Each row is a point on a landscape with many peaks, with its height.
From any point a climber steps to the highest of the 2 points nearest to it. It stops when none of these is higher. Distance is the straight distance between rows; heights are no part of it.
(722): [ -3   3 -10  20 -31 -87   1 -59 -22   1  39  16  12 -28 -37  12 -28 -30
  37 -36 -30]  h=176
(959): [-33 -33 -27  26  -4 -45 -17   9  -9   2  17 -16  49 -17  31 -26 -14 -36
 -42   3  -3]  h=137
(502): [ 12 -43  27  73  39 -49 -23 -36  17 -11   7  54 -13  -8  85 -10 -22  31
 -10 -43  58]  h=393
(904): [-20 -37  20   5  12  47  -4 -12 -36 -58   2   4  24 -17  19  13  18 -55
  30  41 -29]  h=131
(133): [-13 -36  -3 -21  39 -56 -58  -7  -8  60  -9  26  -6 -28  55 -19 -15  18
 -47  -7  52]  h=248
(613): [-59  -6   4  40  15  54   3 -41 -26  29 -24 -16  37 -38   9  -2 -55  -5
  11 -23  17]  h=405
(966): [-38  18  -9 -39 -48  10  -9  -5  43 -32  33  11 -62  -1   5   9 -47 -39
 -10  -5   7]  h=250
(694): [-52 -16  -8  27 -32   4  50 -11  38   3  21  54 -19 -20   4  -7 -21 -49
   8 -43  54]  h=427
(807): [  3  32  -3 -53  12  61  -2   3 -62  16 -41   5 -29 -11  10 -39  25  28
  24  25  55]  h=751
(219): [ 37 -54  10 -44  32 -17 -69 -26  -4  25  31 -25  40   1 -30  11  36 -38
   3  31  -1]  h=285
(932): [ 18  47 -13  20   0  22  72  -6  -1 -11 -37 -10  -5  22 -28  -4  42  31
 -40   0  -8]  h=327
(209): [-39  18  27  62 -15  -2 -35 -11 -20 -13 -58   3   5 -42  28 -33  50 -38
  52 -29  31]  h=25
(385): [ 16  59   4  18 -34  69  55   6 -28 -32 -14 -14  12 -17 -37  -4 -38  10
  39 -22 -11]  h=401
(99): [  2 -52  -1  25 -18 -62 -23 -25 -18 -12  31  11   3 -25  37 -32 -33 -45
 -32  -9  43]  h=186
(353): [-22 -29  40  -2  37  58 -58  22  10 -65  29 -20  10 -15  17  44 -25 -46
   7  32 -14]  h=192
(364): [-27 -53 -30 -42 -30 -47 -18   8   5  43  13   5 -37  10  -7 -16 -36 -18
 -76  19  12]  h=147
(837): [-17  -3  41  25  14   9 -67  30  35 -45  31  -5  16 -17  52  25 -55 -29
  11 -20  33]  h=253
(200): [ 67 -36  31   1   5  57  60   2  10  16 -19   6 -18  -6 -73   1  -5  29
  84 -13 -47]  h=498
(796): [ 73 -37   0  28  11  39  28   4 -32  27  -6  26  -6 -15 -30 -41 -23   7
  92 -15 -14]  h=565
(53): [ 31  56  -8  49  -1  10 -10  53   4 -25 -11 -59  93  -9  -8  -8   8 -42
  -9   8 -27]  h=363
(979): [ 22 -25  -9 -65  26 -46 -60  25  45  16  31 -16  20   4 -12   3  69 -42
 -24  37   7]  h=348
(10): [ 46  35   7  40   7   9 -17  41  -4  -3 -19 -20  79   2 -28  14   8  28
  -3   2 -46]  h=408
(343): [-19  53  12 -66   2  14 -38 -36 -55   0 -50  -9 -36   5  46   2  45  -5
  16  40  22]  h=465
(410): [-20  10 -23  16  63   5  62 -41 -30 -37  15 -16 -33 -26 -32   4  16   0
   8  20 -37]  h=111
(684): [ 33 -37  -4 -39  32 -28 -38 -19 -12  76  12  22  -7  -7  25 -25 -23  42
   4 -16  62]  h=184
(170): [  8  84   4 -40 -14  -4  -9  38  27 -36  12 -29  -6  28  48  39  -6 -49
 -15  28   4]  h=284
(488): [-14  39 -17  25  86 -19  52   8  24 -54  35  13 -19 -40  16  28   6  -5
   9   6 -41]  h=61
(609): [-16 -31  -4 -33   4 -67 -56   8  38  21   8 -23  25   9  31 -25  99 -13
 -35   7  32]  h=406
(136): [ 18  44  28  15  -6  61  25  32  12 -22 -13   5 -10  73  24  50 -39  71
 -21   0  19]  h=585
(238): [ 50 -58  -2 -67 -42  23  54  19  25  25   2 -41   0  32 -46 -25  10  63
  49  16 -87]  h=600
(481): [ 14 -25  30  62  66 -22 -16 -39   7 -11  23  25   1  18  28  20  -1  46
  16 -29  28]  h=468
(440): [  2  41  -7   3   1  31 -64 -14 -41   5 -28 -53  27  -3  21 -32 -33  44
   8   0  -9]  h=382
(970): [-10 -30  12  35 -38  37  -7  -9 -30  35 -67  25  35  10 -35 -10  32  30
  -2 -11   2]  h=795
(78): [-13  50 -19 -57 -29  -9   0 -24  15  28 -12  -2   6   0 -15   7  39   7
   3  -6  -7]  h=153
(934): [ 52 -54  -1  37  52 -27   0 -65  36   2  54   7   6  11  18 -14   4  15
  24 -37  11]  h=558
(988): [ -6  65 -29  -4 -20 -63   2 -53  10  19   5 -14  24  -5  -9  14  11 -31
  12 -24 -21]  h=130
(574): [ -5  56  37  27 -28  26   3  35  30 -34 -43  22 -15  68  19  47  22  50
 -41   0  13]  h=645
(75): [  4   4 -15  11  46  34  34 -78 -74  -5 -24 -56 -33   1 -42 -20  21   3
  -6  34  -6]  h=174
(6): [-58 -36  17  72 -15  46 -47 -37 -21  14 -61   1  13  -9  -6 -19  -7  -6
 -14 -22  16]  h=591
(534): [ 16  46  17  55  -1 -13 -79  23 -20 -20  -1 -19  30  14  31 -26 -35  37
  15 -24  19]  h=343
(22): [-10   9   2  37  -3  28  -1 -11 -26 -36 -33   6  12 -34  23 -25  43 -67
  37  15  -6]  h=72
(916): [-16 -21 -43 -55 -20 -49 -22  28 -35  18  37 -22 -13 -32  -8 -24 -79 -21
 -44  30 -34]  h=110
(257): [-43 -36 -28 -10  -6  -9   7  30 -45  20  21  -7  27 -32  17 -11 -70 -13
 -29  16  -9]  h=79
(128): [-68  41  -9  24 -12  -1  19 -25 -18  28 -15  -8  53 -27   7  20 -43  27
   5 -41  -1]  h=279
(755): [  2  67  37  34  15  -7 -81  34   7 -11   5 -31  21   8  39  35 -76  -5
  -9 -16  28]  h=305
(656): [ 56   9   9  16 -18   2 -13  10 -11  -5  -3  12  41  39 -13   9  18  54
  34  -6 -41]  h=440
(439): [  9 -42  30 -21 -22  58 -48   8  44   5   3   4 -28  19 -78   4  21  13
  16 -10  13]  h=215
(462): [-57  39 -15 -13 -57   0  39  -6 -38  -3   2  30  23 -27   6  13 -53  20
  36 -26 -18]  h=188
(629): [-48  28   0 -23  -4 -74  -5  51  30 -73  72 -19   2 -37  48  13 -20 -31
 -14   0   1]  h=204
(55): [-71  22  10 -52  -6 -29 -11  44  -7 -37  10 -11 -14 -38  22  -5  69 -25
  16  21  30]  h=119
(105): [ 49 -33 -36  18  16 -11  26  12 -19  20  26 -19 -27  20 -70 -62  28   7
  -2  11  19]  h=303
(899): [-44   4  32 -38 -37 -27 -37  45   6 -28 -12 -37 -16 -25  59 -34 110 -38
  51   4  49]  h=90
(312): [ 62 -49 -15 -76  42 -57 -34 -14  -7  65  59 -18  -1 -12 -33 -30  -2  37
  14  -5  28]  h=175
(768): [ 23  31 -21 -41   8  39  -5  16 -39  40  -6 -60  10  14  -5  -9 -59  24
 -24  25  -7]  h=447
(948): [ 23 -24   6  -2  16  -3 -34  12  46  -7  -3  47 -47  12   8  21   2  12
 -16   6 -43]  h=329
(335): [  5  43  -7 -15 -32  46  21  -3   5 -38   8   0 -39  -4 -19  -5 -20 -30
  26   2 -14]  h=319
(984): [-17   9  11  16 -40  13 -16 -14  -9  -3 -44 -24  65  30 -14  -3  86  37
 -11  -5   1]  h=644
(558): [ 48 -36 -35 -53 -40  19   6  -5   6   5  11 -19 -21  20  -1 -50  -3  54
  23  19 -99]  h=568
(264): [ 26  -1  -9  21   7  -3  59 -35 -10  27 -17  11  -1  31 -34  27  30 -22
  -6  12  -7]  h=262
(877): [  5  -6  31  44 -13  19 -36  30  60 -33 -23  42 -63  37 -44  27  31 -15
 -32   5   0]  h=288
(856): [-11 -35  27  -1  42 -51 -28 -15 -12   2  -6  45 -52 -27  86 -23  -7  22
 -26 -12  94]  h=322
(204): [ 41 -10   7   6  -6  18 -17 -17 -22  16   3  13  18   1   7  -8 -36  47
  69 -23 -34]  h=484
(908): [-52 -15   0 -20 -15  -8 -54  15  38   6  11   5 -43  -3  -9   9 -40 -13
 -54  -5  25]  h=196
(947): [-26  76 -13 -26  -4 -51  -6  34  21 -40  37  -7   6   3  38  37 -19  10
  -8   2 -26]  h=242
(218): [ 46 -24 -21 -43  -7  32  88  35  -2  25   2 -34  48   0 -33 -19  14  47
  13  17 -67]  h=559
(659): [ 11 -64 -47 -12  20 -30  48  32  -5  30  22  11  -7  -2 -49 -56  61  34
 -10  17 -15]  h=390
(761): [ 43 -23 -13  39  46  16  53 -19 -73  23 -12 -41 -30  15 -76 -42  -8  33
  21  16  11]  h=235
(577): [ 32  42  13  18  25  88  41 -26   9 -16 -75 -33  -1  15   2 -14  46  39
 -48 -12  10]  h=383
(531): [-27  -5  11  11 -36 -38  35 -31 -16  -1  26  56 -33  -2   7  26 -61 -41
  13 -35  59]  h=316
(166): [ 36  12  30  21 -11  67 104 -10 -15  -1 -37   6  11 -17 -58  14 -24  37
  57 -36 -39]  h=464
(490): [-26  50   4  31  10  16  28  38  46 -26 -41 -21   3  -7 -11  -5  69   6
 -29  -6   6]  h=272
(972): [ -4  -6  -6  17  34 -35  47   1   7 -27  37  69 -33 -18  19  42 -28 -30
  12   3 -25]  h=99
(647): [ 38  58  -3  20  -6 -16  -5  71  17 -43  12 -27  37  37  38  19   2 -57
 -24  34  -6]  h=314
(346): [ 55 -36 -18  21  59 -32  16 -50  49  40  25  27 -11  16  42  24 -23 -22
  -7 -19 -20]  h=457
(443): [  0 -16   2 -39  -5   6   3 -50   0  49 -21   7  -4  17 -32  37  22 -17
  -1  10 -12]  h=206
(150): [-40  -2  -4  28 -62  -7  52   8  30  14 -10  56  -2  40  -8  14  23  -1
 -14 -30  56]  h=592
(708): [-19  25  11  27 -77   3  32  29  43 -32 -20  50  -3  65   7  32  32  -1
 -28  -6   7]  h=723
(434): [-41   4  -4  31  12  -4  56  13  24 -24  10  38 -44 -24 -63  54 -16 -30
 -21   3 -33]  h=148
(942): [ 15  36   2   6  13  88   3 -19 -19   8 -67  -5 -44  11  27 -39  15  23
  -5   7  48]  h=492
(729): [-67  -5  18   0  16  23   1  30  56  -8   1  31 -46  -6 -29  74 -35 -29
 -53   4   8]  h=202
(602): [ 23 -33  -2  11 -26 -78  -3 -61  -4  25  38  17   0  -4  11   9 -65 -49
 -13 -27  26]  h=234
(336): [ 20 -19 -24 -65 -18  30  -6  -7 -18  15  16 -56 -27  18 -31 -23 -28  26
  -4  34 -46]  h=518
(861): [-70 -13  -1 -51  -6 -41   8  23   9 -47  68  -6  14 -39  20   5  10 -48
  -2  11  28]  h=165
(847): [-38  61 -23 -20 -56  18  14  17 -32 -28 -23  24 -21 -42  18 -13 -45 -11
  19  -2 -47]  h=238
(347): [-10  -5  -5 -26 -13 -25 -21   8 -20  15 -17   1  42  35  39 -29 105  24
  -2  23  40]  h=507
(811): [ 23 -36 -34  -2  18  -5  46  35  -8  16   7  -3  48   0  -6 -10  26  23
 -12  31 -65]  h=493
(631): [ 56 -75  -5 -43  51 -34   6 -15 -23  74  39 -37  26  16 -46   5   6   0
  20  28  -3]  h=220
(971): [ 36 -10 -23  -2  14 -27 -36 -20  64  58 -24  41 -16  12  46   9 -11 -18
 -33 -13 -45]  h=378
(185): [-20 -13  42   4   1  64 -15  33  42 -15 -15  15 -37  26 -57  56   1   6
 -30  12  20]  h=252

Where does a climber stop that starts at each point below?
(629) => (796)
(312) => (970)
(966) => (796)
(443) => (807)
(684) => (934)
(972) => (934)
(488) => (238)
(439) => (934)
(534) => (238)
(847) => (796)
